Each row is a point on a tangle of strands that fork, close into loops and nearly touch. The rows are in no order.
Points whose rows are less than 94.8 apart are linked; no others are. Some points are linked to none.
K_59:   4  58   3   1  29  15 -10  21  18  -9  16   0  31  -9  10  -7 -30 -11  10   4   3 -26 -22   9   3 -10 -15   8   4 -21  -9  -3  18   2  -7 -12   4  -2 -24 -13 -31   0  -7 -10  18  13
K_376:  -1   7   0 -32  -5  10  -2 -34  12 -17   0  26  -8 -21   4  -2   7   3   0   4 -46  37 -22  -5   1  37  -4  31 -29  16  52   9   9  34   9 -25  27  -1 -16   0 -29   9  17  -2 -13  -4
K_854:  -1  -3  27   2  -7  18   7  -7   9   6  11  -5 -14  11   6  -3 -13 -29 -13 -18 -30  -2  -7   6   4  10  10   6 -15 -24  31 -25  10  -3  -6 -23  24 -17   5 -19 -42 -16   1 -18 -39   7
K_501:  -9 -55  -6  24 -30  14 -34   3 -19  57  18  23 -11   2   1  26  30   2  -6   4   7  -2  21 -30  -5  -7   2  -8  34  20 -20  -3 -28 -29  -8  -6 -13 -22  -1  32   8   7 -18   9  31  20
K_655:  14  45  -6  -8  19  12  -7  10  14 -22  13   6  16  -3  12 -12 -38   5  19  -4  -6  -8 -12   1  11  10 -14   7 -27 -10  -5   9  16   6  -5 -17   1   2 -14  -6 -14  -4 -15  11  10  -1
K_526:  -3  14  19   1  27 -25  20  25 -17  -3  -5 -28  -6  13  -5 -27 -12 -15  -7  -8   6 -29  -9  11  11 -39   2  -6  12 -29 -12 -12   4   8   4  -1   0  16   7  -6 -11 -16  -5 -17 -12  -5
K_919:   0 -19   7 -21 -20 -32  16  -7 -14 -29 -40 -20 -23 -23 -16 -27   9 -15   4 -30 -10  10  -1  -3  -9  -2  24  -2  -8   0  30   3 -13  41   0   7   1  -8  35 -30  10 -13 -12 -21 -39  -9
K_153:  10  -9 -27 -27 -26 -37 -24 -10 -15 -34 -26  -3 -23 -23 -17 -23  10  -8  24 -24  15 -13  -6  -1 -13  -1  -1   0 -10  21  -7  32  -9  39 -20 -10 -22   4  25 -25  22  -9 -41  -1  -3 -32
K_462:  -1  44  14 -10  24  27  13 -19  31 -35  -1 -19  32  11  -1   4 -31  -9  16   1  -8  -8   5  35  -8  18  17 -11  -2 -14  19 -35  15   9 -12   0  24  -1   7 -44 -15   7  39 -15 -24  -6
K_951: -15 -24 -20 -26 -27 -21  -1 -20 -11 -11 -19  15 -21 -23  -7 -21  22   1   4  -4 -21  29  -7  -9   3  11  14  20 -14  20  43  15  -7  34   9 -15   4  11  19   5  11  12  17   3 -25  -9
K_269:   6   8  27  28  19   8   5  25  -1  32  16   4   3   0  11  -3  -1 -15 -34 -12  18 -33 -14  -1  21 -14 -23  -3  17 -29 -25 -18   2 -22  19   1  16  -1 -21  -3 -37 -12 -42 -15  12   0
K_861:  -1  14  -1 -35 -31  -7 -17 -15   2 -28 -31  -2 -17 -35  -9  -7  18  -3   5 -25 -14  -3 -32   5  -6   1  16  24 -12  25  14  13   0  49   4 -23  26 -10   9 -33 -29  -5 -17 -14 -22 -12
K_454:  15 -12  38  16 -15  26  -4  -1  25   7  10   0 -16   8  26  -3 -21 -10  -6  -2 -11  -1   9  -1   4   4  19 -17 -18 -29   8 -43 -17 -28 -13 -15  14 -15  -5 -30 -51 -16 -11  -5 -34  -8
K_191: -13 -31   2   7  -5  16  -7 -11 -10  27  20  54   8 -18  -1   8  25   1  -9  13 -12  23  20  -8  19  10 -15  18 -22  20  12  20 -12  -2  17 -32  -3   4 -10  38  -6  16   6   8  25  22
K_308: -22  -7  10  25   5  -1  20   5  -1  35  19  21   4  13  14  -3 -10   1 -15  18 -19   8   2   8  10 -14  -6  27  -4 -14  18   3   8 -44   7  -1  -6   5 -15  48   5  17   3   6  38  41
K_811:   0 -25  29  51   8 -17  30  28 -14  12  11 -20 -12  20  28  10   9   9 -13   3  50 -38  -9 -12  -6 -33  -8 -18  26 -17 -60 -34 -10 -41   9  45   3  34 -38   4  18 -18 -42  10  26 -10
K_40:  14   7 -34   8  -8  -5 -10  -8 -15   3  -3  -6 -11  19  -4  15  -4   2   4 -10   1  13   5 -12  -8  32  -4  -6 -13   7 -11  29   6  -9  14  20 -24 -18   0  23  40  10  -8  19  25  -8
K_539:   9  -7 -22 -21 -14  10 -20 -12  13 -15   3  -4   4 -30 -15   9  33   1   5  17  -7   0  -7   6 -16   3   6  -3  -9  21   0  19   7  13 -29 -36 -21  -2  25 -41 -26  -7  -2   3 -21   1
K_423:  -6  -7   1   9   4   4  16  -2  -8  23   9   7  -8   2   3  -2   1  -6 -14  -1 -21  11  -3  -2   3   8  -1  15 -13 -17  24  17   6 -19  18   1  -9  -4   4  34  16  12  13   7  10  17
K_882:  15  36   7 -14  13 -15   5   5 -18 -49 -20 -16  -7 -10   1 -29 -26  -6  18 -17  20 -25  -8   9  -3 -14  -6 -12 -16 -18  -6  -5  -6  43  -1  -2   4  16  10 -23   7 -16 -12   1 -12 -30
K_144:   8  18  -2  -8   7  19  14 -20  19 -11 -15  -6   2  11  13   6 -19   4 -18 -10 -17  19   4   7   6  26   9  -7 -15  -9  26 -22 -11  -4  18  34  30 -26   5   0  -2  20  19  -4 -23   5
K_69:  -7  24   0 -15 -13   9 -19  -6  11 -38  23  33  14 -24 -26  -2   0  16  43  21 -10  16 -12  -2  -4  -4 -12  23 -16  21  11  34  27  26 -34 -63 -10  38  -1 -24 -23  -4   7   5  12 -14
K_348:  -1  51   8 -16  13 -10  16 -12  -6 -44 -10 -19   3   7   0 -29 -48  -6  23 -20 -16  -5 -17  16  -7   6   1  22  -8 -24  36  -8  21  37  -6 -21  22  18  -7 -18   0   7  27  -8 -12 -20
K_114: -10   7  17 -27 -27  11   2 -25  14 -30 -23  -5  -3 -21   2   5  14  -7   3 -18 -30   2  -6   2  -6  16  20  13  -6  21  32 -10  -4  32   2 -17  40 -14  21 -48 -37 -10   5 -21 -50   1
K_128: -19  43  -8   5  14  -7 -16  32  20 -23  23  16  35 -13 -12   1  -9  12  27  41  -6   0 -12   6 -12 -23  -3  13  16 -15   1  17  23  19 -25 -48  -3  20  -5 -23 -21   9  41 -19  21  -1
K_855: -15 -34   5  15  -4 -10  -8  30  -9  39   6 -13  -4   5   7   7  14  13 -17  19  15  -4  15 -18  -3 -36  30 -13  42   6 -28 -15 -30 -17 -10  20 -12  -1   8  22  12  -1  -7   3   9  -2
K_196: -11  23  -3  -5   7 -17  27  -2   9  -9 -25 -30 -13  19   8 -11 -31  27   3  18   2  13 -22  22   0 -22  24  -8   0  -9   2 -31 -10  -7  14  42  -4  10 -11  10  30  27  35   5  -9  12
K_511:   8 -26  23  23 -11  32   5 -16  21  19   9 -23 -18  17  14  19 -14  -1 -17  -2 -13   1  15   1   7  14  17 -24   1 -26   9 -51 -11 -53 -20  15   3 -20  -1 -13 -31  -8  -5  -8 -36   6
K_717:   3 -17  22 -12   0  24   8 -27   5  14 -14 -21   9   7  -3   7  15 -24 -33 -27  -3  -2  15   1   8  19   0 -11  21 -13  15 -29 -12  -8  26  16  48 -33  15 -10 -35  -4   1 -36 -42   9
K_704:  16 -23 -13 -29 -34   6 -42 -10  -8  11  -1  21 -19 -36 -18  22  46   3   2  -2  -5  -2  -6   1  13   1  -6  25  -6  44 -16  21  -4  17   5 -32  -4 -15 -10 -10 -34   3 -20   2   2  12
K_899:  -5  12  13  -4 -15   6 -11  -2  17  -9  24  39   1  -9  17 -17 -35  13  31  21 -27  36   0 -10  22   6  -2  15 -39   7  22  -5  -4   0 -20 -34 -12  15 -20   7 -12   2  11  19   5  -5
K_976:  -7 -13  20  31  -5 -19   6  40   2   8  16   1  -5  16  30  -3 -13  16   2  16  34 -23   5 -11   0 -42  -1 -11  10   1 -48 -36 -11 -37  -7  35 -14  28 -19   2  15  -6 -27  24  11   0
K_420:   8  18  21 -12 -24  10  -9   2  20 -24   7  13 -15   0  19 -23 -37   7  26  -1 -31  19 -10  -7   0   4  12  12 -26   2  28 -14  -4   7 -14 -27   7   0 -15 -13 -30  -5   7  12 -21  -7
K_590:  10   1  -5 -16  -7 -29   1   1 -23 -35 -32 -16 -23 -10 -10 -34 -13  -7  18 -23   5  -2   1 -10  -5 -12  10  -3 -14  -6   6  13 -15  38  -2  -5 -14  12  22 -17  20  -7 -17   0 -18 -24
K_26:  -5  10  10  25  28   1  22  13   5  24   7 -29   9  10  10  15  -6  12 -28  14  12 -24  -8  16   0 -16   8 -17  22 -15 -28 -24   1 -31  -7  26  -7  14  -5  21   5   8   0   5   7   8
K_514:  -3 -41  10   7 -17 -38   3  44 -32  19 -12  -6 -16   8   2 -26  16 -16  -8 -15  23 -19   0 -24   9 -36   2  -9  25  -8 -23  -6 -16   5  16   7 -10   8  11   9  13 -24 -30  -5   2 -13
K_230:   7  50  -4  -8  21  16  12 -13  16 -26  -3 -24  27   0 -23  -7 -12   6  12  11  -5   3 -19  25 -15  14   7 -13   3 -13  22   0  25  16   1  -2   4   3  20 -36  -8  10  40 -19 -13   8
K_653:  11 -17  12   3   0  -5  25 -10 -13   9 -27 -22 -22  23  14  12   1 -26 -21 -43  10   9  11  -2  -2  26   4 -11  -2 -14  -4  -9  -6  -5  35  41  21 -40   4  -2  23   0  -8  -9  -7 -15
K_481:   9  -5   3  -8 -16  17 -37  -3  23   3  28  48  11 -29  -9   9   5  20  20  23 -11  14   0 -14  13   1 -17  21 -12  40  -1  17  -6   6 -16 -51 -16  -4 -29  -9 -36 -12  -7  13  16  23
K_710: -23  18 -14  20  23 -21   3  25   4 -14  25  39  36  34   2 -15   6  10  10  42  16  -6   8   5   3 -25 -54  17  19  -2 -17   9  39 -23 -16   6  -3  31 -28  26  27   4  20  13  47  22
K_530:   8 -36 -29 -10 -32 -26 -20   5 -30   6 -22  10 -12 -12 -19  16  32 -11  30 -40  26  -5  19 -10  -3  13   1  -6   6  34 -32  23 -10  15   1   4 -34 -12   0  -6  37 -12 -34  10  14 -30
K_673: -18   8  -8 -30  -3 -16  12  -8 -13 -15 -23   1  -6 -18 -12 -30   5   7  -9  -5 -24  20 -20  -8   0   0   9  25  -6  -3  46  21   2  34  15   0  13  15  17   8  10  15  30  -3 -14 -11
K_313:   2 -20   2   3  15  28   5 -27  -1  45  15 -16   7   0  -6  19  18 -13 -38  -3 -27  -3   3   2   3  20  -9  -5  11 -18  17   0   6 -25  12   0   7 -36  19  23 -19   1   1 -23 -10  27
K_65:  -9  -1   2   4   3 -19  -2  31  -6   2   0   7   1   9  13 -16 -20  18  15  15  24 -10  10  -8   8 -43   5  -1   6  14 -36 -14 -20 -12   4  24 -13  22 -15  23  26   1  -7  20  18  -2
K_988:   1 -42  -4  34 -15  23   2  -7 -13  45  15 -20 -19   7   4  41   9   2 -14  17  -8   7  19 -15 -18  17  25 -28  27  -5  -7  -8  -8 -52  -4  28  -7 -26  16  29  11   4   9  -3  10   8
K_16:  -4  -5  25  -2   9  28   9 -34  28  10   0 -31  31  15  -8   2 -12 -11 -28  -7   1 -12   5  17  11  12   9 -14  23 -12  18 -53  -7 -24  11  31  43 -15   5 -16 -35   4  17 -36 -32  13
K_262: -14  17 -19   9  38 -24  15  17  -7  -1  10  10  20  25 -11 -19  11   0  -5  19  14 -16   3   5  -3 -28 -41  16  16  -5 -16  25  27  -2  -2   2  -9  17   8  21  30   6  16   9  30  16
K_53:  15  19   4  17  23  24  -6  11  16  26  26  18  20   9  10  16 -13  11 -14  17  -3 -15  -8   5   1   3 -22   1   8  -2 -18  -2  -6 -29  -8   1  -3 -26 -22  14 -25  13 -35   7  26  29
K_330:  20  32  -9  -7   1 -12  -3  -2   4 -12 -16 -20  -8  24  -7 -29 -26  -3  -2 -19 -10  -2 -20  13  -8  10  10  -2  -8 -15  10   1   7   6   8  17  -5  -9  11  -7   7   0 -10  -6  -7   2
K_867:  21   5  28   8  24 -24  42 -14  -3 -15 -35 -52 -20  41 -12 -19 -20 -22 -20 -35  26 -19 -14  42 -10   3   1 -22  13 -33  -8 -38  -5   3  37  60   5   4 -15 -13  29  -5  -1 -20 -12  -7
K_971:  12   1  24  11   5  -2  -5  27  -8  16   6 -13  -6   3   5 -18   2 -18 -13 -12  18 -27 -16  -4  10 -21   5 -11  13 -26 -25 -16  -7  -2  16   0  12   7   4 -20 -33 -17 -26 -10  -8 -15
K_265:  -2 -31  -4   5 -14  11 -20  16   2  39  20  15  -5  -1  -2  12  22  10 -12  22  -1   6   4 -23   4 -19   7  -3  20  13 -16  -3 -24 -20  -8  -4  -8 -16   3  27  -9  13  -9   5  15  16
K_410: -10 -20   5  -5  16 -17  27  -4 -20  26 -14 -26 -12   5 -10 -14  12 -13 -31  -8 -18  15  -6   1  -5 -20   4  15  11 -15  27  18  13   1  29  17  -1   0  21  35  32   7  28   3   2  23
K_702:   8 -14  -4 -20 -20  15 -27 -21  10   1  16  36  -1 -40 -19  17  35   5  14  19 -26  15 -15   7  12  12 -15  34 -20  46   7  27   8  19  -8 -57  -1  -1 -25 -12 -36  -5  -2  -6  13  21
K_61:  14  24 -15   0   3   6 -30  12   3 -19  22  33  19  -6   9 -17 -40   9  33  -5  18  -5  -2 -21   9  -3 -27   2 -26  16 -11  12   3   0 -12 -13  -3  17 -15 -11  -6 -16 -43  25  13  -6
K_211:   0 -30  23  46  16  -3  23   7 -15  23   2 -46 -17   6  10  29   5   8 -23   6  38 -29   7   2 -22 -10  20 -31  28 -21 -56 -33 -17 -38   0  50   1  23 -30  14  19 -24 -26   9   0 -30
K_935:  -6  -7  10  -3  16   1  32  -1  -6 -12 -15 -28  -8   7  15   4 -11 -15  -5  -7  11  -7  29  10   6  -7  14 -29 -11 -17 -10 -25 -18  -4  -5  24  13   5  12  -9  13 -11   6  -3 -38 -20
K_80:   6   6  -7 -10 -12   8 -42  15  13 -15  31  55  28 -10  -5  -8 -11  21  32   6   3   2   7 -21  18  -9 -32  19 -11  38 -16  19  10  14 -32 -39 -11  17 -17 -22 -16 -14 -29  24  12  12
K_701:   8   6 -10  21  12  -3  13  -6 -17  19  -5 -27 -15  18  -6  24  -2  -1 -20  -1   4   3   9   8 -25   9  13 -12   4  -4 -10  15   7 -18  19  48 -11 -25   5  21  45   4  12   5  21   8
K_346:  -2  29  -9  -4  15   0  -1  -2   4 -20   3 -14  19   1 -33 -10  11   4  -4  21  -9   9 -20  15 -17  -4  -1  -7   6 -14  23  33  28  16 -14 -21  -6  17  37 -22  -8   6  36 -13  -5   2
K_902:   8  42  25   3  21  33 -10   8  25   8  22   4  25 -11   4  13 -20 -13   9  -7 -18 -19 -21  15   2   3  -3   5   7  -9   6 -16  12   6  -2 -34  16 -21 -22 -22 -55 -11  -8 -15  -4   0
K_288:  22  -1 -34  -9 -15  11  -7 -19   2  -5 -11 -12 -20  13   1  18   3  -2   0 -17 -16  16  -3  -6 -11  39   1 -18 -18  11  12  15   4  -8   8  16 -16 -37  11  -3  16   7   1  10 -11   2
K_654:   6  39  -4 -19  14  12  19 -26  25 -40 -24 -20  19  27   9  -8 -30   3   2 -17  -7   6   8  21   6  24   8  -7 -13  -7  24 -35  -7   7   7  26  36  -4  -3 -23  -2  15  30 -10 -31   3
K_944: -13 -16  14  26  19  -4  35  -7 -22  24  -5 -58  -6  27  -3  28   7  -1 -30   3  14  -5   4  18 -31  -7  20 -13  28 -12 -19  -9   3 -21  26  58  -4 -13   0  29  52  -6   4  -2  20  10
K_295: -17 -53 -16  22 -35  -2 -30   6 -31  45  22  31   0  11 -13  25  37  -4  14 -18  14  -1  34 -24  -1  13 -16   1  22  31 -23  12   0 -21  -1  -7 -29  -3  -1  18  37   3 -20  30  30  13
K_648:  15   5   8   1  16 -17  35 -11 -20 -21 -37 -33 -19  30   6  -1 -14 -20 -10 -45  12  -4   5  19 -11  26  -7 -24   3 -17  -9 -11   0   7  25  54   3 -19  -2   4  50 -10 -10  -3  -6 -16
K_483:   8  18   2 -14  -2  19   6 -32  14   2  -7  19  -4  -5  11   2 -13  12 -12  10 -38  35 -12  -1   6  32   3  15 -17  -3  50  -1  -3   8  20   8  29 -20  -8  20 -17  24  24  -8  -3  17
K_151:  19  14  19   1   6  -2  16  -6   5  -8 -27 -45  -7  39  -6 -28 -23 -17 -17 -27   4 -17 -21  27  -3  -3  12 -13   1 -26   3 -30  -1  -4  18  35   7  -4   5 -25   1  -5   4 -22 -13   2
K_649:   3 -25  22  16  10  20  24 -15  -9  21 -10 -20 -15  18  25  30   3 -10 -25 -20  12  -2  26  -6   4  19  17 -16  -1 -19 -11 -26 -14 -36  25  29  22 -28  -1  14   4  -5  -6 -11 -10  -8
K_794:  -2  42 -12  15  23   1 -11  31  32 -23  13  15  38 -17   2  -2 -12  29  18  56  13  13  -7  17 -10 -22   3 -11  17 -16  -8   7  11   2 -23 -17 -12  25 -16 -12 -17  25  52  -8  21   0
K_390:   1  45   7 -18  -7   7   0 -13  13 -33  -1  -7   0  -1   1 -21 -33  -1  21  -5 -37  11 -30   9 -18  17   7  22 -24 -11  46   1  26  32 -11 -37  15   9  -4 -16 -22  -1  17 -11 -16  -8
K_294: -15  15  -3   4   9   0  -7  13   2  -7  24  35  17 -12   7 -12 -19  17  28  31 -17  32   2   1  16  -2 -13  22 -28   4  20  15   7  -4  -2 -28 -14  29 -24  14  -2  15  28  17  23   4
K_156: -23  37   7  -1   5  -5  -6   5   7 -23  15  18  18 -27 -16   2   7   1  38  28 -21   7 -19  -1 -11 -13 -11  26  -3  -8  27  38  41  39 -15 -58   4  30  -2 -20 -20   9  35 -25  17 -11
K_789:  23  23  15  -1  -3  36 -26  17  31  12  22  13  15 -25   9  15  -3  -4  -1   6 -10 -20  -9  -7  -8  -6   5  -7   2  -2 -14  -5   0  -3 -28 -31   5 -12  -9 -24 -50  -9 -18   0 -11   8
K_800:   0  49 -13 -28  21 -11   1 -14 -12 -54 -31 -13  -6  -5   2 -35 -41  -1  25 -12   5  -4 -18   7 -16   1  -5  -9 -16 -13  20  -1   7  52 -12  -5  21  17   1 -11  15   2  13  -1  -5 -31
K_274: -12   1 -25  -5  10  -7 -12  -1  -6 -26  11  52  38   3 -19  -6  25  14  11   7  26  -1  29 -21  17  -5 -46  13   1  34 -21  37  13  24  -7 -18  -9  32   0  17  26   6  -1  17  31  -3
K_906:  -1 -50   9  11 -26 -11  -9  29 -19  30   3  -6 -17   1  18  -1  11  -5   0   1  24 -11  15 -27   7 -30  28 -24  19  -4 -22 -17 -29 -22  -5  11 -17   6   5   1  -1 -18 -20   6  -7 -16
K_367: -16 -36  20  25  27   2  36 -15 -21  30  -7 -55  -8  14   3  28   4 -15 -31 -11  14 -11  23  -1  -7   4  23 -20  28 -22 -16 -20   0 -37  17  36  12  -7  -3  23  32 -23   2 -13 -11  -8
K_993:  12 -27   9  -7  16  -5  24   6 -10 -14 -28 -30 -10  -7   2   6  11 -21  -6 -24  26 -15  21   3  -8   0  18 -38   9 -15 -13 -14 -26  24   6  31   1  -8  21 -20   8 -30 -16 -19 -27 -39
K_120:  -2  -7 -21  20  -6  -1 -37  16  21  -2  23  46  30  32 -18   1  30  30  -4  41  16  13  22 -10  -7 -10 -29  -4  21  15 -26  22   5 -18 -25   0 -39  18  -3  15  10   6  15  18  36   7
K_925:  -2  12 -14   9   8   7 -22  25  28  -4  16  27  25   7  -8  -1  10  29  -2  50   8  18   8  -1  -7 -17  -6  -7  18   8 -10  13   4  -9 -27  -3 -22  15   2   2  -8  17  30   6  26   4
K_327:   4 -33 -15 -14 -41 -29  -5  -3 -16   5 -29 -10 -31 -15 -10 -13  26 -13  11 -16  -8  15 -10 -14  -5   3  23   4  -1  14  25   7  -5  15  -6 -14 -13 -12  26 -18  13  -2 -11  -8 -26   4
K_760:  -1  17 -28 -42 -11  -2 -12 -40   3 -30  -4  30  -2 -39  -4  -5  14  17  11   7 -17  35 -26   2   7  39 -14  33 -29  25  33  36  19  40  -3 -37  17  20 -14   0 -16   6   5   5  11 -23
K_552:  -2 -33  14  -1  17 -22  19  28 -20   6 -17 -34  -9 -10  -2  -5  14 -18  -9 -12  32 -19  10 -12  -6 -26   5 -20  20 -10 -21   2 -22  22  11  14  -8  -1  17   2  18 -33 -23 -16 -17 -28
K_793: -31  -4   5  32   4  -7   5  21   0  29  22  25   9  17  18  -8 -15  11  -9  18   2  -1   1  -9  18 -23 -23  31   6  13 -12 -10   7 -34   4   6   1   8 -25  45  13  12 -11  12  51  46
K_11: -15  20   6  23  24   1  21   2  28  -3  18  20  13  -8  25  -2 -29  21   8  41 -11  23   0  16  24   4  -3   5 -21 -13  14 -11  -1 -25  -1  -6  -6  17 -24  23  -7  27  41   9  21   6
K_557:   6 -46 -25 -12 -37 -13  -8 -11 -27  31 -21   8 -24 -20  -2  32  41 -19  18 -32  17   7  11 -12   0  30   2   0   0  33 -12  20  -9   6  10  -7 -14 -29  -3   4  34  -2 -22  14   8  -9
K_870:  -9 -15 -18  -7 -26  -9 -41  28  -4  22   3  25   6   2  -2   2  27  15   1   5   9  -2   8 -27   5 -22  -7   8  19  27 -25  16 -24   9  -9  -4 -11 -10   5  10  -2   3 -11   7  13  12
K_162:  22   0 -11 -27 -42  -3 -39 -11   1 -12 -12  18 -25 -29   1   6  22   1  10 -18  -6  -3 -16  -5   8  17  -1  17 -22  33  -1  14   0  28   7 -36  13 -21 -14 -26 -33 -10 -29   3 -15  -1
K_878: -17  14 -15  -2  26  -7   5   8 -12  -2  19  29  27   2 -13  -1  14 -14  -1  -2  18 -15  14  -4  15 -13 -48  27   4  12 -14  38  24   5   5 -16  -8  13   5  22  16  -1  -9  11  26   9
K_922:  -4   9  16 -33 -10  13   2 -11  23 -36 -26  11   2 -20  19   4  -3   3  17 -18  -5  -5  14   2  -4  13  15   0 -21   7  19 -18 -18  36  -8 -11  45 -10   8 -40 -28 -14   8 -10 -48 -19
K_503: -10   9   7 -12  27 -18  31  -5 -10  -3 -19 -21  -5   0  -8 -32  -1  -6 -13  -3 -14  13 -19  12  -1 -10  -1  18   4 -17  38  11  14  22  30  15   3  15  16  11  29  13  34 -10 -12   9
K_564:  -5 -11 -23   1  -2   0 -26  -2   3 -20   9  45  21  16 -29  -4  19  26   8  10   8  23  17  -9  13  11 -25   6 -14  24 -11  37   4  -1 -11 -13 -33  23  -4  18  20   9  12  28  32 -10
K_614:  -4  14 -22 -30 -12 -12 -15 -23  -7 -45   3  24   3 -31 -20 -12   1  14  22   9  -4  16  -4   0   4   0  -6  19 -29  19  14  41  11  42 -21 -42  -1  39   3  -9   4   1  -2   9  -5 -25
K_914:  10  -4 -30  -3  10  18 -12   1  10   2  14   8   9 -16 -12  28  30   5  -6  19   5   0  15  -5  -7  13  -3 -22  -9  14  -9  28   5  -4 -19 -14 -31   3  28  -9  -7  -2   3  13  -5  -6
K_58:  -2 -41  12  30 -23  17   9  -6 -12  35  -2 -28 -32   9  19  44   5  -3  -3 -11  14   1  24 -16 -17  22  30 -26  18 -16 -16 -15 -16 -38  17  47  12 -39  -7  24  16  11  -8   5   8  -8
K_783:  -8 -53 -14   6 -25  -2  -8  -6 -32  40   4  24 -12  -7 -12  21  43 -20   5 -27   1   8  22 -11   3  29 -11  21  -1  28   0  25   1 -14  19 -16 -19 -10  -5  22  38   5 -15  11  27   7
K_932:  -4 -40  -7  -4  -6  -8  14  -7 -16  27  -9 -15 -13 -18  -5  20  30 -32 -11 -18   2  -7  22 -11   4   5  16  -7   6  -4   5   5  -1 -10  -2  -4   3 -13  26   3   7 -28 -14 -13 -32 -13
K_436:  24  27 -30 -20 -12  -1 -14 -23   4 -17 -13  -8 -11   2 -11 -15 -11   9   0  -8 -18  18 -18  -6  -6  32   2   1 -20  -1  20  15   9  16   3   0  -1 -14  10  -6   2   8   0   6  -8   1
K_101:   2  -7   6  -4   2  22  -3 -12   4  26  11  -2  -4  -3 -20   7  15 -19 -27 -12 -39  -9 -15   8  -5  16  -5  10  -3  -7  24   6  15 -12   8 -19   3 -29  17  -4 -39  -6  -3 -19 -15  22
K_952:  -3 -14  28  14  -7  21  16 -25  23  23  11 -25   5  18   7   8 -20   0 -27   6 -16   4   1  13  17   2  20  -7  15 -29  24 -39  -9 -34   6  20  21 -12  -6   4 -36   8  20 -24 -21  27
K_425:  -4   9   8  12  33 -14  27  17   0   2  -1 -48   7  12  -5  -6 -13  -5 -11  10  17 -28 -23  32  -5 -37   7 -15  30 -18 -19 -25   4 -11  -4  15  -8  29  -7   1  10   6  10  -5 -11   8
K_299:  10   3 -21 -15 -20 -13 -22   3  -5 -12  -7  -7 -10 -22 -22  -3  26 -14   9 -12  11 -21 -14  -1 -19 -13  -3   7   3  20 -16  20   9  21 -18 -26 -18   2  33 -35 -18 -12 -36  -3 -16 -14
K_386:   6 -15 -24   3  -2 -17  -7   5 -14 -13   6  -1   8   2 -28   9  18   1   9   7  16  -5  21  -6  -9  -7  -7 -14   3  16 -24  30   0   8 -23   0 -41  18  32  -5  28  -2   4  17   7 -12
K_864:   3   9  -9  -2   2 -20   3  13  -1 -10 -18 -14 -18  16  15  -4 -28  28   9   8  12   8  -2   3  -2 -10  22 -13  -9  11 -21  -6 -26   3   9  36 -11   2  -2  22  35  10   8  12  10 -11
K_147:  -1  20   8  21  25  10   9  20   5  23  14   6  15   6  22  12 -11   9 -22   5  17 -32  -1   7  13 -13 -15  -8  12  -8 -35 -20   1 -33   5  12   8  -2 -26  16  -8  10 -23   5  25  11
K_733:   2  15   5 -20  11  15  10   1  17 -22 -12   7   6 -10  27   4 -16   1  12  -7   5  -2  29  -3  -1   5  16 -19 -26   1   2 -19 -17   8 -14   6  15  -6   9 -19 -13 -12  11   3 -31 -28
K_285:  10 -43   3  14 -13  44  -8 -22   1  40  25  -2 -13   0   8  42   9  -9 -16  16 -21   9  16   0  -1  25   2 -24  -2 -11   7 -16 -12 -39  -6   0   3 -37   8  27 -18   8  -7  -2   0  27
K_340: -22   6  -6  27  -2 -20   7  27   6   4  24  37  27  31  20 -22 -15  18   9  28  25 -12   6  -9  15 -34 -36  24  15  16 -26 -15  16 -25 -14  23   5  20 -26  27  13   2 -14  23  39  40
K_97: -10  38   2   6  22  -4  24  -8  14  -8 -13  -8   7   5  18 -19 -30  27   6  26  -8  20 -26  23  13   2  11   9  -5 -16  14 -19   3  -6  15  19  10  14 -25  21  12  36  49   2  15  21
K_980: -15 -23  -8  -6  -7   6   4 -11 -17  24  10  27  -1 -13   0   9  26 -15 -15 -10 -12   4  13  -3  14  12 -16  15 -16  13  14  28  11  -1  21 -19  -4   5   4  32  20   8   3  13  14   8
K_708:  13 -29 -23   2 -15 -24 -22  26 -20  -2 -16   0 -17   7  -7   5   5  -2  20 -14  28  -1  15 -16 -12  -2   9 -20  10  15 -31  13 -20   9 -13  30 -39  -2  20  -5  41  -9 -18  22   6 -27

How many points has the smallest loop of links through each point below? Write - if it is on no loop.
K_971 -> 6
K_386 -> 18
K_288 -> 12
K_514 -> -

A fork is a point with three links, a tip a point with one. Leave the first point through the second and follow the links. Name the first fork or tip that comes.
K_114; K_922 -> K_265
K_262; K_878 -> K_346
K_274; K_878 -> K_423
K_882; K_800 -> K_211
K_702; K_481 -> K_789

A piece is all that can be reached along the links. How many separate loops has the piece of each point below (a circle has one, a figure eight two, a Y none), and how many tips (points with one link)?
K_708 -> loops 1, tips 5
K_649 -> loops 1, tips 1
K_269 -> loops 1, tips 1
